A landscape with many valleys, sampled at points; each row gives a point and its height.
A ball rolls from a point to whichever of its 2 nearest points has the largest drop for the distance, and stops where none of them is lower. Distance is the straight distance between rows; heights are no part of it.
mim (h 3.51): [101 161 115 142 174 162 127 133 127  89 148 125 128 105 104 112 123 129
 128 124 103 165 105  99 100]
Rop (h 2.90): [153  82 122 135 140 165 123 114 136 114 139 137 141 153 110  95 106 174
 120 133 141  68 140 127 152]
Fif (h 7.17): [115  74 132 117  97 165 158 160  89 103  91 126 133 148  75 175 146 174
 144  74 146  97 124 146 138]
lide (h 1.07): [126  90 187 110  74 106  42 124 201 107 152 169  92 140 145 103 118  89
 135 163 139  89 183 112 154]
nilup (h 7.19): [108 109 151 150 113  91 146  86 107 157  89  86 144 137 134 146 141 132
 140 136 148 143 151 139 105]
Fol (h 0.99): [135 124 107 104 147  89 126 100 168 144 168 121 142 113 156  91 110  60
  97 212 106 123 133 107 122]
Sib (h 7.46): [138 133 131 149 114 103 168  80 105 193 108 101 110 123 155 169 145 138
 126 131 133 170 139 152 130]
Zilo (h 3.74): [128 202 100 140 137  89 110 113 134 141 149 124  95 104 170 119 106  77
 117 165 108 145 125 103 113]
sufan (h 4.28): [147 170  63 101 131 167  97 162 110 121 142 143  95  76 179  95 124 152
  63  74 137  95 107 113  82]
Revub (h 2.82): [133 106 130 173 165 147 152  94 148 160 106 106 132 126 137 143 162 226
  95 128 180 118 139 137 158]
sez (h 4.15): [114 152 141 163 168 110 180 143 122 200 148 129 125 126 134 157 160 124
 155 172 126 148 136 147 158]
tudok (h 4.44): [ 90 114 157 101 128 113  76 184 184  94 161 174 144 117 114 130  86  66
 196 141  95  73 138 115 176]
Pator (h 3.79): [182  75 127  67 115 192 176 105 138 112 112 116 128 161 113  92 154 136
  96 107 125 145 147 159 101]
Tud (h 3.71): [129 160 113 101 121 142 174 128  85 149 109  95 112 117 157 113 173 151
  92  86 130 173 121 147  71]
vozo (h 4.83): [135 196  90 123 120 142 101 176  84 136 151 133 111  93 189 103 140 189
  79  74 164 126 107 141 101]
Doko (h 6.67): [117  52 174 118 109 168 180 138  92 121  78 123 175 161  88 165 155 150
 143  97 120 147 130 169 138]
rusid (h 5.97): [139 120 137 131 160 192 148 167 135 112 179 177 104 139 109  99 126 157
 158 117 128 111 151 140 159]
daza (h 5.35): [149 116 128 115 153 122 131  57 151 115 117  85 150 123 109  86 145 157
  84 127 129 148 118 117  69]
Pov (h 7.73): [141 140 135 116 131 139 180  98 128 186 107  94 126 134 165 134 157 121
  95 131 100 175 150 162 121]
fogev (h 3.65): [144 140  67 110 124 164 116 123 125 129 117 118 114 111 160 101 132 155
  80 105 129 109 121 132 122]
fuba (h 4.93): [ 91 146 139 175 190 126 183 171 115 171 138 133 171  98 102 155 125 122
 148 175 118 133 132 143 148]
Zit (h 6.43): [136 107 151  99 106 122 148 140  98 161  93 133 158 163 141 160 143  97
 172 142 112 101 152 140 151]
geniv (h 5.80): [103 166 105 129 167 121 107  80 124  98 101  95 161 110 123  68 121 145
  88 125 126 136 103 107  54]
Runal (h 4.68): [169 109 145 108 130 170 148  86 129 102 115  89 134 138 127  99 140 152
 124 105 127 138 142 144  79]
gito (h 7.79): [ 97 133 128 147 102 119 147 189  83 111 128 162 168 104  92 199 115 122
 163  85 105 107 103 129 152]
nogat (h 3.34): [153 119  95  80  64 158  91 177 109  92 135 125  79 177  90 134 107  80
 214  85 170  90 110 154 152]
pesad (h 5.23): [133 124 136 181 138 178 139 168 127 128 174 166 116 122 132 146 140 203
 135  97 125 115 130 131 171]
Zodol (h 4.84): [125 124 107 101 135 119 124 105 112 101 125  95 146 118  94 102 105  78
 113 144  92 138  95 104  79]
Zedi (h 4.69): [113 142 151 138 140 138 185 147  97 158 133 104 118 107 139 144 200 156
 124  99 134 198 127 166 103]
pafa (h 4.49): [ 82 121 125 155 142  84 166 186  92 166 115 129 185 103 105 154 118 112
 165 160 130 123 116 139 143]
gibu (h 6.59): [140 154 132 138 189 172 140 144 143 146 180 154 105 140 151  86 143 152
 122 140 146 132 147 145 143]
tov (h 3.14): [157 187 101 106  99 104 103  84 162 156 152 135  93 137 187  88  84  68
  94 149 107 128 137 120  87]
mup (h 3.82): [132  96 148 156 195 174 158 134 140 143 128 118 143 129 128 105 155 217
 103 114 161  98 153 127 169]
lese (h 2.61): [103 164 134 180 196 109 104  75 182 160 109 139 111 124 139 163 148 176
  85 144 173 154 108 138 127]
nufib (h 4.31): [138 124 102 102 146 124 137 104 102 131 107  91 160 156 120 103 122  96
 105 160 101 112 137 137  98]
duzo (h 3.69): [138  80 163 111 106  68  86  86 166  72 106  92 137 117 130 139 118 106
 116 164 102 141 102  61 118]
fef (h 2.45): [ 88 133  33 111 109 103 115 165  81 121 101 116 145 116 100 141 123 106
 115 130 102 115  79 110 110]
nopi (h 5.43): [104 116 171 144 147 132 179 131  94 165  87 111 148 151 133 140 182 166
 144 118 148 203 139 172 114]
veso (h 4.32): [127 103 140  96 116  86 110  85 127  73 126  68 157 114 114 137 114  68
 131 159  98 150  91  96  78]
kem (h 5.28): [139 177  86 101  94 150 116 167  68 127 135 121  99  99 160 142 172 177
  90  53 152 152 109 138 112]
kirig (h 7.00): [146 183 139 149 177 149 122 108 164 128 184 162  87 146 139  98 112 127
 151 137 160 140 161 155 128]
mub (h 6.69): [169  62 169 145 121  88 148  60 161 119 146  88 140 141 113 134 131 138
 120 150 119 136 127 101 116]
Tezov (h 2.23): [133 155 135 109 176  68  97 102 165 136 147 110 146 128 156  75 119  41
 153 208 114 122 135 105 115]
Bibep (h 6.98): [153  97 156 173 116  93 117  55 173 107 118 120 120 118 121 132 124 152
  81 150 120 151 110  85 137]
Muv (h 2.48): [132 166  92 103 124 154 122 140 112  95 140 110  96  98  97 115 134 109
 134  99 106 157 113 121  94]
Nus (h 7.47): [115 136 145 164 148 112 118 110 126  96 126 130 130 121 110 130 106 133
 153 132 124 139 116  86 139]
zipiv (h 6.80): [100 183  78 146 160 122 118  97 116 168  95 137 143 133 157  87 111 166
  81 143 143  88 132 137  84]
mol (h 2.84): [127 139 111 154 166 136 124 120 119 138 135 117 120  88 165 104 142 181
  77 109 152 138 127 121 124]
det (h 3.98): [138  89 161 157 154 167 156 124 114 126 110 127 134 148 114 108 148 180
 136 110 150 103 151 152 136]
Zemun (h 6.54): [ 98 162 101 116 190 131 114 102 130 169  72 126 172 180 151  51 121 157
  96 154 166  82 127 157  75]
zis (h 5.70): [146 179 126 116  97 131 119 155  77 132 163 124  95 110 139 156 168 164
 121  79 115 175 112 150  97]
vapaz (h 4.24): [114 179  99 125 130 127 100 111 155 110 172 159 101 115 151 103  93  70
 105 145 102 168 125  85 132]
kuluv (h 2.60): [ 85 158  77 113 124 109 153 146  74 153 112 100 154  87 136 129 157 146
  95 111 107 188 120 155  89]
fim (h 3.73): [ 62 113  79 131 117 101 149 195  57 161  94 153 200  93  90 156 120 151
 145 137 110 137 117 156 136]
benab (h 4.63): [122 144 119 163 108 138 138 160  92 154 142 146 104 130 127 176 137 165
 127 105 123 118 124 141 162]
topos (h 7.21): [119 181 131 168 170 122 103 117 131 136 129 142 114 144 146 106 122 121
 145 152 145 123 132 124 134]
tiri (h 2.25): [151  88 187 111  64 113  74  71 211  83 173 149 107 129 122 113 106  92
 104 164 170 117 167 102 148]
Tisof (h 3.99): [133 147  85  90 105 153 106 186  81 103 123 133 104 183  96 109 109  78
 184  95 140  80 122 155 114]
mepu (h 7.51): [130  93 147 146 102 126 143 158 108  85 100 142 161 143  57 189 120 144
 173  70 123  95 104 127 152]
belo (h 7.01): [108 167 107 186 174 103  91 118 131 146  96 143 131 141 144  96 103 155
 102 167 169  94 117 122 120]
sug (h 5.21): [123  90 158  84 109 106 107 182 187  86 139 142 173 118  93 150 116  99
 178 131  86  71  99 120 177]
Rufov (h 4.29): [115 179 103 143 137 155 122 144 130  89 163 156  93 102 137 122 102 119
 109 124  97 175 115  69 135]
fuli (h 3.66): [110 112 168 154 125 121  84 175 162  84 145 187 143 126 128 147  90 111
 180 138 128  89 140 101 175]
Vibu (h 5.94): [146 132 170 109  89 123 148 157  84 178 133 129 111 165 168 187 153  86
 187 125 115 134 167 175 160]
bibag (h 2.11): [106 128 183 106  75 109  21 149 190  89 133 190  73 131 150 107  89  96
 152 142 153 113 178  97 188]
Logok (h 3.04): [ 73 129  53 119  90 108 138 188  71 147  96 145 171 109  93 172 115 110
 123 124 103 100  82 134 149]
tid (h 2.64): [174 101 105  95  51 127 117 141 122  96 125 115  86 156  96 156 117 106
 186  71 173 107 107 138 127]
taze (h 4.02): [147 101 129 150  78 131 130 130 138 138 153 142 105 113 136 172 122 136
 145 118 109 116 138 110 180]
Vulo (h 1.83): [108 149 127 176 161 115 126  97 162 157 102 121 116 106 166 129 144 218
  79 112 188 128  99 137 129]
beti (h 2.66): [193 100  93  65  95 180 158 102 167 134 152 121 111 126 115 119 138 119
  89 105 128 162 142 145 121]
linop (h 3.35): [150  80 127 119  53 120 119 142 147 119 134 128  78 140 102 171 114 127
 164  87 141  98 117 111 163]
Bug (h 6.27): [157  52 161 110  97 107 124 101 161 134 131 103 144 132 111 156 132 122
 146 156 121 115 150 125 156]
pamo (h 3.07): [148  86 169 111  90  89  73  90 195  57 143 130 111 135 124 117  88 104
  96 160 123 134 135  66 130]
viked (h 4.52): [110 136 150 117 193 119 167 137 120 153 129 110 146 138 114 102 128  54
 173 192 109 124 141 138 107]
nezup (h 5.36): [131 120 150 100  89 181 159 181  68 159 110 142 111 198 154 159 155  76
 163 109 106 145 149 184 130]
Ruvo (h 6.85): [116  93 177 140 129 110 140  98  96 167  90 101 152 185 124 159 153 132
 167 148 152 113 155 142 149]
Dof (h 1.50): [100 157  64 128 136 122 129 155  65 115 118 118 136  91 129 121 134 149
  98 111 116 140  94 130  93]
zaf (h 7.16): [165 133 150 169 109 120 111  44 184 128 115 142  87 121 141 122  96 175
  60 134 149 154 133 102 144]
lalu (h 4.70): [152 119 114  83 102 171 147 160  78 104 122 149 110 183 126 134 145  97
 185  95 123 120 140 166 135]
linu (h 3.30): [105 146 133 188 188 101 128 107 146 192 111 132 130 136 131 170 161 148
 126 160 164 133 126 149 160]
fami (h 8.05): [103 139 147 164 112  96 158 176 129 112 148 144 158  66 101 213  87  98
 167 118  94 139  98 124 169]
moso (h 8.28): [114 130 147 137 121 109 127 196 165  92 120 169 166  74 100 191  85  84
 133 119  90 115  93  82 197]
baf (h 1.18): [148 122  94 113 119 153 140 112 162 112 172 121 101 117 102 128 132 101
 116 106 102 159 117 123 110]
Vug (h 6.21): [110 136 104 112 197 129 127 102 133 130  90 110 176 133 127  32 135 163
  79 142 150 102 116 134  66]
lufo (h 6.07): [ 99  95 180 124 135 183 182 145  74 140  70 116 151 174 129 140 184 164
 136 117 139 156 144 183 120]
Rit (h 7.33): [165 152 142 164 107 126 121  78 175 124 144 135  69  90 163 144 103 183
  82 100 138 182 128 103 135]
mun (h 2.32): [159 151  97  80 116 128 134  83 161 162 171 137 127 118 163  67 113  55
 114 165 106 129 155 118 105]
nep (h 5.81): [149  52 173 104 106 108 120 146 162 102 147 127 155 135  90 153 128 117
 155 130  95  81 139 114 167]
sel (h 3.67): [144 107  96 137 142 136 117 110 131 110 126 130 132 152 124  79 114 125
 116 154 127  86 138 120 115]
giti (h 3.43): [131 125 168 109 154  85 114 113 132 139 153  96 135 136 134  91 127  48
 198 173 117 133 153 124  96]
giret (h 2.97): [123 130 175 148  91 116  50 165 138  89 128 182  95 135 136 137  81 102
 169 119 135 111 142  80 169]

For each start below, name the point where the ball stops.
zaf: lide
fami: Dof
Rit: lide
Vibu: tid
kem: Vulo
Vug: baf
kirig: tid

Call two points neighbours if one is among the 2 nearest of the other. Go from one point of each pair to the other, from neighbour to neighbour, staying as low as possible. Name the highest point that can't be avoided.
Vulo and Rop: det
Vulo and Dof: fuba
lide and Rop: Zodol
baf and tid: topos
Fol and baf: Rufov
